Each scene shows the same named points in several views. A view is turned or mirrored, and shifted as a whole, has a little noise and may leave points out.

Scene 1
View 1
(233): [-20  16   5  13  -6  -1  14 -11 -20   8  -3  10   9 -16   8  -6   1  11
  18 -29  32   5 -16   3 -13  -5  21   3   3 -19  -6  10   9  11  -6  18
  10  26 -15  -1  22  44 -11   6  34  -6 -17   2]
(254): [ -9  15  11  11 -26 -15   6   6 -15  12 -14   3 -10 -28  17  31   3   7
   5   9  18  31  -8   3  -4   3   2  12  20  -4  16  21  13  18   5  16
   9  11 -16  -3  11  -5 -10  34 -13  -7 -15  25]
(127): [-23  10  26  26 -14  -6   1   0   7  27 -23  30  -2 -18  11  17   6  -8
  -6   1  25   8  13   2  12  -6  10  -6  48 -12 -16  11   9  15  -4  11
   9  15 -23 -14   9   4   2  15   4 -14  -3  10]
(26): [-12  -3  21  15 -12 -12   1   0  -7  15 -15   5  -9 -24   6  15   8  11
   3   2  17   9 -15   0   9  -2  -2   5  29 -10  -2   7   6   5   2  11
   4  10  -8 -10  18   5  -2  16 -11 -11  -3   9]
(173): [-20   2  25  21  -6  -5   2  -3   2  20 -16  22  -1 -16   5   8   7   1
  -1  -6  24   1   0   1  12  -7   7  -4  40 -15 -18   5   6   6  -3  11
   7  16 -16 -13  15  15   0   7   7 -14   0   3]
(171): [ -2  12  15   3 -16 -14  12   5  -9  10  -8   3 -10 -23  11  30   2   8
   2   5  18  28   1   5  -1  -1   4   9  25  -7   7  20  12  12  10  16
  14  12 -14  -1   7   4 -15  28  -8  -6  -5  19]
(32): [  4 -10  12  -2 -12 -20   4   5 -21  -2  -4 -21 -18 -30   4  24   6  29
   9   8   8  21 -37   0   2   2 -15  17  10  -4  19  10   9  -2  11  15
   2   5   6  -2  22   3 -11  25 -28  -6  -3  12]
(129): [-15  -3  19  17 -13 -11   0  -1 -10  14 -15   6  -6 -24   6  11   8  11
   5  -3  19   6 -20   0   7  -3  -1   6  26 -10  -1   6   6   5  -1  12
   2  12  -8 -10  21  10  -1  13  -7 -12  -6   6]
(180): [  0   1  17   3 -15 -16   7   7  -9   7  -9  -3 -14 -26   8  31   5  14
   0  10  13  25 -10   4   5   0  -6  10  26  -6   8  15  11   7  11  14
   9   8  -7  -5  11  -1 -12  26 -19  -6   0  17]
(121): [ -6  22   9   2  -6  -5  21  -1  -9   8   1  12   4 -13  10  15  -3   5
   8 -15  27  19   8   7 -10  -6  20   3  16 -15  -5  19  12  14   6  18
  19  23 -18   1   7  31 -20  16  24  -3  -5  10]
(81): [ -5  20  12   5 -13  -8  16   2  -9   9  -4  10  -2 -18  12  23  -1   4
   5  -6  24  24   6   7  -6  -4  14   6  20 -11   1  21  13  15   7  17
  16  19 -19   0   6  17 -17  23  11  -4  -7  15]
(45): [-12   4  24  16 -14 -12   2   4   1  19 -17  16  -8 -22  10  24   6   2
  -5   8  19  15   2   2  11  -4   1   1  41  -8  -6  12   9  10   3  12
   8  11 -15 -11  10  -1  -3  20  -9 -11   0  13]
(210): [  3  -6  11  -2  -9 -16   7   2 -19  -1  -2 -15 -13 -26   3  20   5  26
  11   0  11  17 -31   1   0   0  -8  13  10  -8  12  10   9  -1  10  15
   5   9   2  -1  20  12 -12  20 -16  -5  -3   9]
(204): [-18  17   3  12  -9  -2  13 -10 -25   5  -2   5   8 -17   9  -6   0  14
  21 -29  30   7 -21   4 -16  -4  21   7  -3 -19   0  10  10  11  -5  18
   9  25 -13   0  23  44 -12   8  31  -6 -19   4]
(8): [-17  -1  15  16  -4  -5   4  -8 -14  10  -8   5   0 -19   3  -3   6  15
  12 -17  24  -2 -25   1   0  -5   6   3  16 -16  -7   2   6   3  -5  13
   3  17  -7  -8  26  30  -2   4  12 -10  -7  -1]
(225): [ -2  21  17   0  -6  -5  21   4   5  13  -4  19   0 -12  10  28  -2  -3
  -3  -4  24  23  26   9   0  -9  17  -1  35 -13 -12  22  13  14  11  16
  22  20 -22  -1  -3  18 -20  19  14  -4   5  13]
(232): [-13   8  18  13  -8  -7   8  -2  -6  13 -10  12  -2 -17   7  12   4   6
   4  -7  23  10  -4   4   3  -5   8   2  26 -12  -7  10   8   9   1  14
  11  16 -14  -7  14  17  -8  14   7  -9  -3   7]
View 2
(180): [ 27   7  -8  -8   6   1  17 -14  22  -5  13  12  13   0  -4 -26  -3  18
   6   4  18 -15   7  21   0  -6 -10  -3 -21  -4  -4   7   0 -19  -2   3
   2 -16  -2  -7  -5  25 -12  -1   8  -1  -2 -15]
(171): [ 28   9  -5  -9  13  10  23 -13  23  -1  20  14   4   6  -9 -24  -1  13
   1   7  23 -19   6  26  -6  -4 -10  -3 -12  -6   1  13  -3 -20   0   5
   0 -12   7 -11  -6  15  -6 -10  16   3   2 -20]
(225): [ 30   5  -6 -13  25  30  31  -4  19   6  35  24   0   1 -21 -12  14   5
 -20   7  14 -20   0  20 -15  -1  -6  -2 -14 -14  -4  18  -1 -11  16  12
  -1  -3  11   8  -9   9   8 -17  24  13  16 -30]
(32): [ 20   6 -12  -1  -7 -13   6  -6  20 -11  -7   3  16 -11   2 -33 -14  25
  18   4  25 -10   9  23   1  -3 -11  -1 -17  -7   2   4  -6 -24 -17  -2
  -4 -15 -12 -26 -14  30 -17   2   1 -15  -9  -6]
(81): [ 27   7  -3 -11  19  21  29  -4  21   3  26  18  -2   4 -16 -19   3   8
  -8   9  24 -21   3  26 -13  -1  -9  -3  -5 -13   2  19  -5 -19   3   8
  -3  -6  11 -13 -11   8   2 -19  20   5   8 -23]
(8): [ 18 -13   3  -7  17  14  25  16   7  -1   9   1   0 -10 -14 -10 -15 -10
 -15  12  12 -25  -1  11   2   9 -10   1   5 -18   4   5  -9 -20 -17   2
  15   0  -5 -30 -26   7  -6 -23   5 -16   8  -1]
(121): [ 23   3  -3 -11  21  29  31   9  18   5  26  19  -6  -4 -21 -15   4   2
 -15   9  22 -21   0  24 -20   5  -6  -2   2 -21   5  21  -9 -18   1  11
  -6   2  11 -17 -18   3   9 -26  22   4  15 -25]
(210): [ 19   4 -11  -1  -1  -4  10   0  18  -7  -2   5  11 -13  -2 -27 -12  20
  10   6  23 -12   6  23  -3  -1 -10   0 -13 -11   4   7  -7 -21 -15   0
  -4 -10  -9 -27 -18  25 -12  -4   5 -12  -3  -9]
(129): [ 23  -7   1  -8  15   6  22  -2  11  -5  11   3   6   0  -8 -15 -13  -2
  -8  11  11 -24   4  12   8   1 -12  -1  -7  -6  -1   2  -3 -20 -11   1
  21 -10  -5 -17 -13  15 -12 -12   3 -12   1  -3]
(45): [ 30  -1   1 -13  21  12  26 -14  16  -2  23  11   9   8 -10 -14  -3   0
 -13   9   7 -24   4  12   8  -4 -11  -3 -18  -1  -8   3   3 -14   5   4
  21 -16   1   4  -2  16 -10  -8  10   0   3 -12]
(127): [ 32  -7   8 -16  32  22  36 -13  12   1  35  12   3  15 -15  -6  -2 -14
 -24  12   2 -32   0   7   9  -2 -12  -3 -11  -2  -9   4   3 -13   8   6
  31 -13   6   8  -3   7  -7 -17  12   3   8 -12]
(233): [ 17 -10   4  -9  23  27  33  22  11   4  17   7 -12  -7 -21 -12 -10 -13
 -17  15  24 -26  -2  22 -13  12  -8   0  20 -25  13  18 -13 -25 -16   7
   4   8   7 -43 -29  -4   5 -36  16 -10  14 -11]
(254): [ 31  13  -2 -10  13   4  24 -23  27  -2  20  13   3  16  -6 -31  -6  15
   9   8  27 -20   9  31   0  -6 -13  -7 -10   1   0  13  -2 -25  -4   1
   5 -20  11 -17   2  15 -13  -9  13   1  -6 -18]
(232): [ 24  -4   0 -11  20  17  28   2  13   0  21  10   1  -1 -14 -12  -4  -4
 -15  10  13 -24   0  14  -2   2  -9  -1  -4 -12  -1   8  -3 -16  -3   6
  13  -4   2 -12 -14   9  -3 -18  11  -4   8 -12]
(173): [ 25 -13   4 -13  27  20  30   1   8  -1  24   7   4   2 -15  -5  -6 -14
 -25  12   2 -29  -1   3   7   3 -10   0  -8  -9  -6   2   0 -13   0   6
  28  -6  -2  -2 -13   8  -5 -18   8  -5  10  -6]
(204): [ 17  -7   3  -7  19  23  31  22  12   4  15   6 -13  -9 -20 -16 -12  -9
 -12  14  28 -25  -1  26 -15  12  -9  -1  22 -25  15  19 -16 -27 -20   5
   0   8   8 -50 -29  -5   3 -35  16 -12  10 -10]
View 3
(32): [-20  -1 -27   3  -9  10  -2  16 -12  -8 -18   5   6   7   4   1  -3   0
  27 -10   8   2 -10  -7   2  13 -17 -17  33  20  34 -39  -6  11   8  16
  -9  45 -12  -1 -18  -2   0  -1  -6  21  -4 -14]
(45): [ 21 -13 -18  -6  -6  -9 -10   6 -23 -14  10  -2  -3   2  -2   0   6  -7
   6 -21  13   0 -20   3   7   6   7   2  14  15  30  -5  -6   3  15  -6
 -18  34   6   0 -12  -1  -6 -10   3   5  13  11]
(81): [ 23 -11 -15  -1  14  -7  -1  13  -7  -8   2  11 -24  -4   4 -12  -2   4
  -3 -14  18  -8 -18   6  -3  -5   5 -12  17   2  29   7  -2  13   2  -1
  -3  40  -3   4  -7   6   4  -1   6   3   6  -6]
(233): [ 24  -7  -3 -21  30 -17   5  19   8 -17  -9 -11 -28  19 -22 -22  -1  21
 -16  -7   3  -1 -18  14   1  -3  -7 -24  18   7  29  10  -5  21 -14  -9
  -2  44  -5   7 -13  -6  17   4  -2 -19 -20 -18]
(254): [  7 -12 -23   1   2   7  -1   9 -21  -3   3  14  -8   1  14  -8  -2  -5
  18  -2  19   7 -25   9  -8   0  -9   0  21  10  29  -9  -8  14   9  -6
 -10  39  -6   4 -10  11 -10   3   5  12  12  -4]
(204): [ 20  -6  -5 -18  33 -14   8  22  10 -15 -13  -7 -29  18 -21 -23  -2  23
 -15  -5   5  -1 -16  13  -2  -5  -9 -28  21   5  28   7  -4  24 -17  -5
   1  47  -8   9 -12  -4  19   6  -1 -16 -23 -23]
(127): [ 38 -17 -11 -15  -1 -19 -12   3 -24 -20  19  -9  -8   5 -10  -3  11  -5
  -4 -22  12   1 -23   8   9   2  14   7   8  14  28  10  -6   3  13 -18
 -22  31  12   1 -12  -3  -6 -12   5  -8  14  17]
(210): [ -9  -3 -22   1  -1   5   0  17  -6  -8 -15   5  -3   6   0  -3  -5   4
  17 -12   9  -1 -11  -4   1   8 -12 -20  30  16  33 -27  -4  12   2  12
  -7  44 -11   1 -15  -1   5   0  -4  16  -5 -15]
(26): [  9  -9 -16 -11  -6  -7  -7  10 -17 -16   0  -8   1  11  -9   0   5  -1
  10 -15   7   4 -16   2   8   9  -3  -5  20  20  31 -16  -7   6  10  -3
 -17  37   2   0 -17  -6  -2  -7  -3   3   2   1]
(232): [ 22 -10 -12 -11   7 -13  -5  12  -9 -17   3  -5 -13   7 -11  -7   4   4
  -4 -18   8  -4 -16   4   6   3   4 -11  16  12  30   1  -4   9   4  -4
 -11  38   2   2 -13  -3   5  -5   1  -3   0   0]
(121): [ 29 -10 -11  -5  22 -14   2  15   2 -11  -1   6 -32  -2  -5 -14  -4  11
 -14 -17  15 -12 -16   6  -1  -7   8 -21  17   0  29  14   0  16  -5   1
   0  42  -2   5  -8   3  11   0   6  -5   0  -9]
(180): [  2  -9 -25   4  -8   3  -5  10 -18  -8  -1   9  -1  -2   7   0  -1  -6
  16 -16  15  -3 -15  -2   2   6  -2  -7  23  14  32 -18  -5   7  13   7
 -11  39  -4   0 -12   2  -4  -6   2  17  11   0]
(171): [ 11 -11 -22   4   2   0  -3  10 -14  -6   2  13 -13  -5  10  -5  -3  -4
   8 -13  18  -5 -18   3  -3   1   2  -8  20   7  31  -6  -3  10   9   3
  -7  39  -3   1  -9   6  -4  -3   6  12  13  -2]
(129): [ 10  -9 -15 -12  -2  -8  -6  11 -15 -17  -2 -10   1  15 -12  -3   5   1
   7 -13   5   5 -17   4   8  10  -6  -6  19  20  30 -15  -8   9   7  -5
 -17  38   1   0 -17  -7   1  -5  -3  -1  -3  -1]
(225): [ 36 -14 -14   2  11 -15  -6  10  -7 -11  10  11 -29 -13   2  -8  -2   0
 -12 -26  20 -19 -16   1   3  -6  21 -13  13   0  30  18   2   8   7   2
  -4  37   5   2  -6   5   4  -9  10   2  16   6]
View 4
(232): [ 11  10 -14  -3 -11 -15   0   8  16  -3  10  -1   5  15  25   1  -4   2
   3 -11  -9  27  -3   0 -16  -1  -1  -1   5   7   1  -8  -6  -9  26  18
  13  -3   3  -5   6  -6  -1  -7   3 -13  11  -4]
(81): [ 14   6 -10   0  -4 -20  -3  10  22   9   8   1   5  25  15  -7  -7   8
 -11 -15  -6  29   8   3   1   7   6   3   7   3   6 -10  -6  -6  19  24
  13 -13   0   4   3  -6   9   0   2 -11  12 -10]
(26): [  0  21 -18 -12 -20  -4   7   4  18  -9   9  -6   5   8  26   3   4   8
   2 -11  -3  26  -2   7 -19   2   0  -7  10  10  -6   3  -7  -7  31   6
  15  -4   5  -6   5  -9  -5  -1  -4 -18  -3   5]
(127): [ 22  16 -16   3 -29 -15  -9   2  -8   1   3  -5  -4   6  40   3   0   4
   4  -7 -10  22  12   2 -24   1  -5  -1   3  -2   1 -13  10  -5  28   8
  23   5   1  -9  17 -16   9  -9  -1 -22  14  -7]
(171): [  4  14 -14  -4 -10 -10   3   8  19   7   5  -3   4  21  14 -12   0  14
 -12 -16  -1  31  14  10   2  12   9  -2  14   5  -2   0  -5  -5  23  11
  14 -17   3   5   1 -10   9   6  -2 -16   0  -2]
(210): [-14  18 -18 -19  -3  -1  18   9  41 -10  14  -4  11  17   7  -5   4  13
  -3 -17   3  33  -9  11  -6   6   7  -9  16  18  -8  11 -22 -10  28  11
   7 -17   7   2  -8  -1 -12   8  -3 -10 -11  11]
(233): [ 17   3  -2 -12  -2 -31  -4  13  45   0  23   6  17  25  22  16 -16 -10
   2  -4 -15  24 -24  -9 -17 -10  -1   6  -7  14  13 -11 -18 -12  21  42
   3   3   1  -3   0   6  -5 -16   7  -3  19 -15]
(121): [ 18  -1  -8   2   4 -26  -4  15  25   7  11   5   7  29  14  -5 -13   2
  -5 -15 -11  29  -2  -3  -2   1   3   5   2   5  10 -16  -8 -10  18  33
  10 -10  -2   1   3  -2   6  -7   7  -7  24 -12]
(8): [  5  12 -12 -14 -11 -14   6   8  34 -13  19   0  12  13  27  15  -5  -4
  10  -7 -10  25 -24  -3 -26  -9  -4  -2  -1  15   2  -2 -15 -13  29  23
   7   4   4 -10   2   0 -13 -11   3 -10   9   1]
(173): [ 16  13 -17  -1 -21 -12  -1   4   3  -8   9  -3   0   6  36   7  -1   0
  11 -10 -10  24  -4  -1 -29  -4  -7  -3   1   4   0 -11   1 -10  30  11
  18   6   1 -13  14 -12  -3 -12   3 -18  15  -1]
(204): [ 15   4   0 -16  -1 -30  -3  15  52   2  26   5  21  27  20  16 -17 -10
  -1  -3 -13  24 -24  -7 -14  -8   2   6  -7  16  12  -7 -20 -12  20  43
   1   1   2  -1  -5   8  -6 -13   5  -3  14 -14]
(180): [ -5  19 -19  -9 -11  -1  11   6  19  -2   4  -7   4  15  13 -12   6  17
  -8 -17   3  31  10  14  -2  12   7  -8  18   9  -9   6  -8  -5  27   3
  15 -18   5   2  -1 -10   1   9  -5 -17  -7   6]
(129): [  1  21 -16 -15 -21  -6   6   4  22  -9  13  -6   8   8  28   8   2   4
   4  -9  -6  25  -6   6 -21  -1   0  -5   7  12  -4   2  -9  -8  31   9
  13  -1   6  -7   3  -8  -7  -4  -3 -16  -3   4]
(45): [  9  19 -19  -2 -23  -6   1   2   1  -2   2  -6  -2   7  29  -3   5  12
  -1 -13  -4  26  12   8 -16   7   0  -5  10   2  -5  -4   2  -4  30   2
  20  -5   3  -5  11 -16   5  -1  -3 -22   3   0]
View 5
(8): [ -9 -13  -2   7   7 -17  -2  10  -2  17   3 -12  11   2   9 -14  15  10
  -2 -13   8 -23  -1   9 -20   9  15 -10  -4  -4 -22  -3   3 -13  14   2
   4   4 -12  -4  10   6  -7 -12  10   0  -3  -3]
(233): [ -8  -7   0  14  14 -26 -12  12   7  -2  -8  -9   0   5  13 -14  24   6
 -12  -8  20 -27  12  18 -15  10  13  -6  -7 -12 -35  10   1   1  22  -1
   5  -1 -13  -5   8  -2  -9 -14   9   1   1 -26]
(180): [-12 -19  -4   4 -12  -2  13  16 -29  -4  10 -16  28  -6  -7 -10   9   9
   1 -12   0   6 -20   0  -8 -23  22  11  11  -7   8  -7  -4   7   6   6
   7 -13 -16  -5   2 -11   7   0  13   5  -8  14]
(127): [-16  -1  16  16  -6 -21  11  -8  -7   2  11 -21   3   3  -4   0  20  16
   0 -13  -7 -10  -2  -8  -9  -5  13  10   4 -12  17 -19   6   6  11  -2
  18  15  -4  22  11   2   4  -1   9 -32 -17  -4]
(81): [-12  -8   1  11   0 -17   1  10 -10 -19  -2 -15  12  -1  -4 -10  19   8
  -7  -7  11  -3  -3   5  -6 -16  18   9   5 -19  -5   2  -6  19  15   2
  10 -10 -14   2   1 -16   5  -1   7  -6  -7 -15]
(32): [ -8 -30 -14  -2 -12   6  13  29 -38   8  11 -12  37  -8   2 -18   3   7
   2 -14   4   2 -25   8 -12 -19  23   5   9   1  -7  -3  -4  -7   5   9
  -1 -22 -23 -23   3  -8   0  -8  16  26   1  27]
(173): [-14  -7   9  10   1 -19   5  -4   0  12   8 -17   9   4  -2  -4  16  15
   2 -14  -4 -16  -5  -5 -16   2  14  -2   0  -8   3 -15   4  -4  11   0
  13  13  -5  13  11   6   1  -2   8 -23 -14  -2]
(171): [-12 -12  -1   9  -9  -9   9  13 -23 -14   5 -17  20  -4  -7 -10  14   9
  -3 -10   5   4 -12   1  -4 -24  21  14  10 -13   7  -3  -4  17   9   5
   9 -13 -16  -2   2 -16   7   0  10  -1  -8   2]
(225): [-16  -5   5   8   4 -20  -4  -3   3 -23  -4 -16  14  -2 -15  -4  18  10
  -3  -4   5   1  -4  -4  -7 -18  20   5   7 -25   5  -1 -10  24  12   2
  13  -5  -8  12  -1 -18  12  11   2 -22 -15 -21]
(129): [-10 -15   1   8  -5 -10  10  11 -18  14  11 -15  16   1   4 -10  13  11
   0 -15   0 -12 -10   3 -14  -3  16   2   3  -2  -3 -11   5  -8  10   2
   7   2 -13  -2   9   4  -3  -9  13  -2  -6  10]
(232): [-12 -10   3   9   1 -17   2   5  -5   1   3 -15  12   1   0  -8  17  11
  -2 -11   3 -12  -4   2 -13  -4  17   1   2 -10  -5  -6   0   3  12   1
   9   1 -10   4   6  -3   2  -3   8 -10  -8  -6]
(26): [-11 -15   1   7  -9  -8  12  10 -21  12  12 -17  18  -1   0 -10  12  12
   1 -16  -2  -8 -12  -1 -12  -7  17   4   5  -3   2 -13   3  -5   8   2
   8   1 -12   0  10   1   0  -5  13  -3  -8  13]
(254): [-11 -12   3  17 -17  -7  19  22 -37 -14  12 -19  14  -3   1 -10  18   9
  -7 -12   6   3 -10   7   0 -26  18  23  11 -10   8  -6   2  18  12   3
  10 -13 -18  -4   5 -14   2  -8  15   5  -5   6]
(121): [-11  -6  -1  10  10 -21  -8   7   4 -20  -8 -12   9   0  -3 -11  20   8
  -8  -5  15  -9   3   8  -9 -10  17   1   1 -21 -15   8  -7  18  17   1
   9  -8 -12   0   1 -14   4   1   3  -8  -7 -26]

Which points are out of place in each view (at most two, in the order of its rows)? Write none if all are in place.
view 1: none
view 2: (171)
view 3: (204), (210)
view 4: none
view 5: none
